Points on a hilly landscape, in no order, each with its height.
A ball rolls from a point to the lowest of its 2 nearest points, and stops where none of them is lower. Distance is the straight distance between rows; heights are no part of it.
J275: [113 186 120 100 100 145 128 113  90  61 110 104 105 170 169 161 130 148
 129 130 212 112 163 125 139]  h=858
J378: [107 144 180 123 109 114 154 204  90  44 144 150 161 163 171 117  74 110
 116 123 160 173 125 115 104]  h=273
J666: [106  81  69 163 105 158 122 105 115 148 171 137 132 159 128 146  95 148
 184 134 192 172 145 119 122]  h=286
J781: [127  99 146 120 154 102 141  80 155 168  89 149 128 116  83 101 132 125
 128 109  58 145 117 146 212]  h=630
J159: [136  59  95 162  96 144 118 110 150 152 158 168 137 146 121 149  87 138
 171 163 176 195 143 120  83]  h=262
J782: [163 164 151  90 178 121 171 138 166 138 110 111 137  71 104  89 169 109
 116 109  86  69 102 161 124]  h=675
J38: [110 139 102 125 146 173 164 124 140  99 137 120 172 124 114 128 134 165
 166 110 159 190 146 150 135]  h=685
J999: [102 158 172 124 124 130 159 143  97  86 103 124 135 157 126 134 162 188
 115  90 146 153 155 153 226]  h=893
J413: [133 162 132 118 108 116 176 123 100 103  92 152 120 148 139 149 135 170
 146 128 186 153 139 152 126]  h=828
J967: [164 146 147  73 166  89 128 141 127 110 113 134 116 108 139 108  95  82
  98 144  76  43  93 124  69]  h=340
J731: [130 114 105 132 142 130 123  93 124 138 125  79  97 105 103 100 123  71
 125 102  46  58 116 133 176]  h=611
J986: [141 160 120 125 143 117  82 115 105 145  98  84  89 113 127 166 190 137
 110 141 128  44 168 128 140]  h=370
J287: [145 141 133  71 153  78 144 114 139 130  94 147 108 107 117 122 139 113
 104 138  75  62 111 150 100]  h=303
J344: [134  86 101 194 107 129  89 139 154 206 161  93 122 112 115 141 134 109
 138 152 148 139 131 117 128]  h=346
J149: [113 187 110  95 142 172 143 133 138  67 125 100 156 129 130 152 155 159
 119 105 165 128 140 138 147]  h=731
J195: [114 144  61 132 119 180 114 107 132 107 144 122 138 133 134 156 117 136
 158 125 180 120 133 121  93]  h=710
J194: [139 136  90  93 159 172 164  70 136 104 122 114 143  82 100  97 125 149
 157 103 119 123 111 154 111]  h=365
J979: [111 171 119  95 120 141 142  84  91  65  90 106  90 162 156 161 138 170
 130 103 172 129 153 150 175]  h=871
J811: [160 139 153  72 145  71 163 109 101  86  80 192 103 163 153 116 121 137
  95 145 111  90  90 127  65]  h=398
J874: [ 99  89  76 136 136 173 138  70 109 128 177  77 136 122 109  85  96 107
 153  98  82 130 112 107 157]  h=305
J673: [113 144 143 143  86 133 109 173  93  79 132 151 128 168 175 156  74 115
 149 127 225 157 142 120 107]  h=302
J453: [125 129 147 139  95 109 146 135 117 143 111 142 107 147 129 176 141 162
 140 137 193 175 170 155 156]  h=816
J870: [140 105 166 131 102  79 179 153  98 120 110 188 120 166 146 137  95 146
 122 155 159 187 121 129  90]  h=351
J319: [105  89  83 136 134 162 133 114 123 127 174 106 151 128 123  81  73  95
 139 103  75 144  97  98 105]  h=270
J20: [131 145 106 156 144 189  70 174 166 130 169 137 154  88 129 102 111  80
 117 138 143 126 114 125  68]  h=434
J872: [116 183 129 118 150 182 149 145 153 105 126  99 170  78  96 142 182 157
 120 108 137 126 147 153 143]  h=713
J532: [ 99 111  89  92 160 183 166  62 125 107 138 108 134 109  89  83 113 129
 166  85  78 128 110 118 149]  h=339
J761: [143  97 120 175 115 156  97 125 198 215 165  96 126  99 113 125 114  96
 147 148 148 105  89 118 108]  h=387
J519: [102  93 165 138 125 122 141 188  81  76 146 125 151 178 147  86  82 113
 134 108  85 188 112  97 140]  h=196
J367: [116  79 104 163 100 118 123  64 144 189 146 129 110 124  90 129 133 136
 169 126  90 176 138 127 204]  h=777
J249: [106  96 116 200 131 147  67 180 111 156 173 110 129 143 142 138 133  83
 112 149 121 122 160  94 139]  h=147
J292: [140 125  99 148 107 103  74 124 117 161 152 134 101 129 145 153 112 112
 131 140 137  88 138 101 112]  h=269
J729: [110 176 133 105 119 177 142 172 139  32 135 116 182 144 159 123 103 108
 113 117 170 141 135 108 100]  h=763
J732: [127 126 146  96 135  98 173 113 108  84 110 161 125 155 122  99 112 146
 149 105  95 157 102 135 114]  h=400
J368: [107 157 197 137 104 108 137 181  86  94 103 122 124 157 141 145 155 142
 106 122 136 151 152 133 203]  h=906
J298: [153 154 116  74 164 115 149 120 136 119  98 149 136  93 118 124 143 142
 112 139 128  95 123 141  83]  h=264
J337: [141 117 123 178 116 159  61 162 191 185 169 123 122  86 133 128 122  73
 109 148 148 123 112 118  77]  h=422
J7: [125 142 161  86 142  87 154 106 111 107  84 174 116 153 127 100 125 152
 106 134 103 116 110 126 118]  h=423
J60: [123 112 143 142 107 110 164 158  99 104 133 163 133 166 159 147  71 130
 138 135 200 183 137 139 107]  h=329
J129: [137 138 124 179 117  97  76 129 121 188 115 131  89 127 144 173 180 152
 107 151 169  97 167 136 132]  h=475
J141: [141  90 120 136 108 101 143  63 149 174 105 162 114 136  84 132 145 163
 164 142 124 175 138 144 182]  h=790
J961: [ 96 141 143 106 122 152 166 100  81  67 106 125 114 160 135 137 138 171
 144  94 151 159 144 156 213]  h=882
J976: [107 121 163 139 129 137 149 210 110  81 159 137 179 149 147 121  90 128
 140 126 129 183 123 111 125]  h=239
J655: [134 161 119  74 112 121 162  94 106  74  88 160 115 149 160 158 116 183
 132 116 218 132 136 147 109]  h=838
J833: [132 165  92 103 145 179  90 146 166 108 149 114 148  91 122 114 104  95
 108 112 147  84 111 112  82]  h=407
J660: [115 129 120  95 144 157 186  99 140 100 102 152 154 118  85 117 163 185
 154  99 139 189 139 150 158]  h=670
J695: [131  93 128 131 140 104 130  99 132 166 122 142 124 125 119  99 117 107
 145 131  46 124 109 139 153]  h=609
J168: [136  90  84 140 116 100 126  70 129 158 136 166 117 150 154 123  65 115
 140 158 130 139  89 117  45]  h=263
J174: [116 178 220  75 108  98 175 191  88  79 102 150 163 163 144 123 148 134
  78 116 173 141 128 130 121]  h=348
J856: [150  92 144 180 101  97  98 129 145 187 127 128  99 150 117 163 158 157
 133 168 165 133 164 130 145]  h=515
J891: [135 100 156 143 131  70 106 151 123 141 126 145 125 133 154 108  90  79
 114 164  41 112  99 112 107]  h=546
J183: [129 139  80 120 127 154 132  49 109 132 110 129  88 138 124 164 147 169
 161 123 150 129 145 148 163]  h=739
J723: [134 127 163 123 146 131 117 151 130 152 124 102 116  91 117 119 174 114
 106 118  72  98 130 134 165]  h=548
J215: [143 169 131  82 165 133 131 143 134 113 108  87 123  91 101  99 139  90
 106 117  75  44 109 129 131]  h=653
J983: [122  79  75 177 110 166  97 121 144 173 182 128 125 123 125 137  99 115
 144 125 168 135 133 103 119]  h=312
J827: [143 105 139 149 123 145 123  93 179 196 131  89 133  90  77 117 172 138
 152 127 109 143 109 144 176]  h=341
J555: [149 119 180 120 124  64 122 172 133 152 113 171 106 128 147 109 142 106
  81 175  63 117 119 117 118]  h=523
J820: [139  76  96 159  84  97 114  71 147 184 152 169 110 145 133 144  97 127
 157 155 158 149 119 121  76]  h=232
J398: [140 174 182 100 117  94 149 178 130 106 100 163 167 124 147 124 171 135
  68 148 157 131 125 133 106]  h=393
J289: [143 164 150 115 126  79 123 163 132 136 112 155 118 110 130 142 175 140
  84 140 130  99 137 132 125]  h=430
J87: [139 121 181 128 146 108 119 182 156 171 130 111 125 101 116 100 138  84
 103 130  33 101 106 120 145]  h=576
J333: [154 107 146 146 125 155 123 141 187 166 139  84 150  80  66 138 174 161
 143 140 141 162 136 151 163]  h=397
J643: [110 120 105 143 105 153 104 151  83  96 147 118 105 190 171 161  86 110
 133 138 188 132 148 106 121]  h=268
J709: [115 103 140 206 118 123  86 179 131 180 144 100 134 117 137 132 157 110
 113 143  95 156 148 103 184]  h=66
J858: [128 189 138  92 140 146 136 178 142  66 127 140 181 121 146 112 131 121
  96 122 161 124 127 115  64]  h=774
J949: [119 143 179  96  95  91 147 207  99  92 124 169 140 171 174 130 114 128
  92 134 162 143 132 115 121]  h=308
J942: [140  96  96 126 140 141  95 125 139 129 170 113 121 120 143  73  57  60
 130 133  81  98  65  93  66]  h=582
J285: [141 103 125 130 143 121 128 102 127 153 135  97 114 110 118  88  98  62
 146 116  38  94  73 132 149]  h=589
J16: [125 161  91 113 108 148 120 110 101  79 116 142 117 169 173 174 109 140
 145 113 230 124 155 137  95]  h=848
J657: [ 98 173 124 114 124 190 141 136 121  28 131  97 175 151 147 154 120 139
 149 114 196 164 143 125 136]  h=748
J328: [118 156  63 137 128 182 105  78 101 127 126 103 103 139 127 170 152 166
 138 120 185 114 161 136 129]  h=724
J23: [120  97 167 118 116  83 174 118  91 104 102 182 111 184 143 109  97 150
 130 113 123 191 113 135 130]  h=377
J167: [124 150  89  74 151 145 171  68 142  95  95 159 134 113 126 108 128 175
 153 102 136 126 112 145  98]  h=338
J49: [103  76 143 142 116 101 150 161 117 127 153 145 148 161 132  86  89 116
 150 128  71 204 126 101 153]  h=148
J984: [164 150 147  77 151  75 141 155 134  88 101 167 141 132 149 117 103 115
  84 156 103  76  91 125  30]  h=371
J678: [137 138 104 102 153 127 108 112 117 147 132  89  87 100 113 109 130  81
 134 118  76  40 116 119 122]  h=632
J240: [125 118 137 144 115 103 140 105 129 154 108 170 103 146 123 152 152 178
 138 127 124 160 152 143 158]  h=803
J614: [140 149 185 102 157  62 119 166 128 127 103 138 119 111 126 114 150 103
  63 147  51  73 118 134 154]  h=496
J968: [121 122 146  95 148 134 165  96 146 126  88 145 151 106  79 111 147 161
 125 101  90 148 126 143 180]  h=652
J465: [138 155 194  95 151  84 143 163 136 142  99 141 139  95 120 111 183 138
  71 148  94  85 112 143 127]  h=464
J868: [133 144 135 166 127  86  63 144  99 179 108 109  80 130 153 174 173 145
  92 143 118  49 174 118 141]  h=429
J335: [131 102 115 131 121 100 104 111 115 163 159 130 111 126 156  98  75  71
 122 125  62  99  96  95  92]  h=565
J897: [115  88  85 137 120 164 142  49 139 187 163 104 121 110  82 114 130 129
 179 105 104 158 126 120 190]  h=765
J179: [154  92 151 167 107 104 101  95 175 212 127  95 101 108  90 134 150 119
 137 138  98 118 122 152 157]  h=271
J903: [129 156 145 157 145 145  94 146 176 171 119  88 122  81 110 129 183 141
 117 128 114 113 146 131 162]  h=510
J308: [125 162 120 158 137 153 102 157 147 121 120 108 143 107 124 161 182 153
 112 133 189 131 176 140 125]  h=483
J646: [130  83 153 196  93  88  96 152 113 164 145 130 110 162 140 153 134 131
 140 157 126 171 156 114 149]  h=545
J133: [116  64 127 158 116 131 141 130 141 126 177 135 162 138 120 103  86 107
 166 153  80 205  92 108 111]  h=194
J793: [128 187 127 137 138 154  96 125 128 105 103  79 129 115 141 160 187 145
  93 128 163  73 161 137 136]  h=435
J588: [129 140 102 140 119 169 140 120 130 117 135 133 158 139 123 159 119 147
 171 121 212 166 146 146 108]  h=698
J814: [115 103  85 117 132 152 143  35 123 154 128 122 109 106 112 130 136 148
 158  97 114 122 138 137 153]  h=753
J851: [156 152 118  68 149 102 189  69 142 124  93 169 127  96  98 127 155 179
 122 116 142 126 120 173  94]  h=304
J315: [136  84 166 197 115  97  84 142 160 214 127  86 108 116 126 134 160 103
 119 143  86 113 138 120 176]  h=177
J132: [135 170 141  95 161 151 149 149 167 127 112 103 155  52  88 123 184 143
 116 107  96  94 117 159 151]  h=694
J867: [115 131  98 143 129 131 102 116 106 132 129 107  99 136 134 154 141 122
 119 131 126  75 144 113 136]  h=307
J441: [139 141 149 179 138 151 103 164 165 156 133  68 147  98  99 149 201 179
 130 144 168 136 170 143 158]  h=456
J641: [111 105  94 143 119 150 108 142  99 105 163 131 138 179 154 123  66  96
 139 120 129 142 131  94 101]  h=230
J955: [104 101 103 175 118 175  79 170 114 121 201 108 135 149 150 136  83  84
 136 120 137 141 139  92 127]  h=195
J8: [153 159 130  78 171 137  98 154 154 108 139 120 129  88 128 120 118  86
  90 124 116  54 108 115  61]  h=376
J353: [154 113 108 109 124  76 145  79  90 133 101 174  99 153 158 128  90 116
 130 145  96 120  96 114  60]  h=293
J985: [123  88 104 149 130 171 123 162 135 124 190 117 176 132 122  93  83  95
 150 125 112 184  98 111 111]  h=233

For each start below, name the point where the ball stops.
J732 => J709
J87 => J49
J337 => J820
J897 => J285
J335 => J49
J999 => J285
J858 => J49
J729 => J285
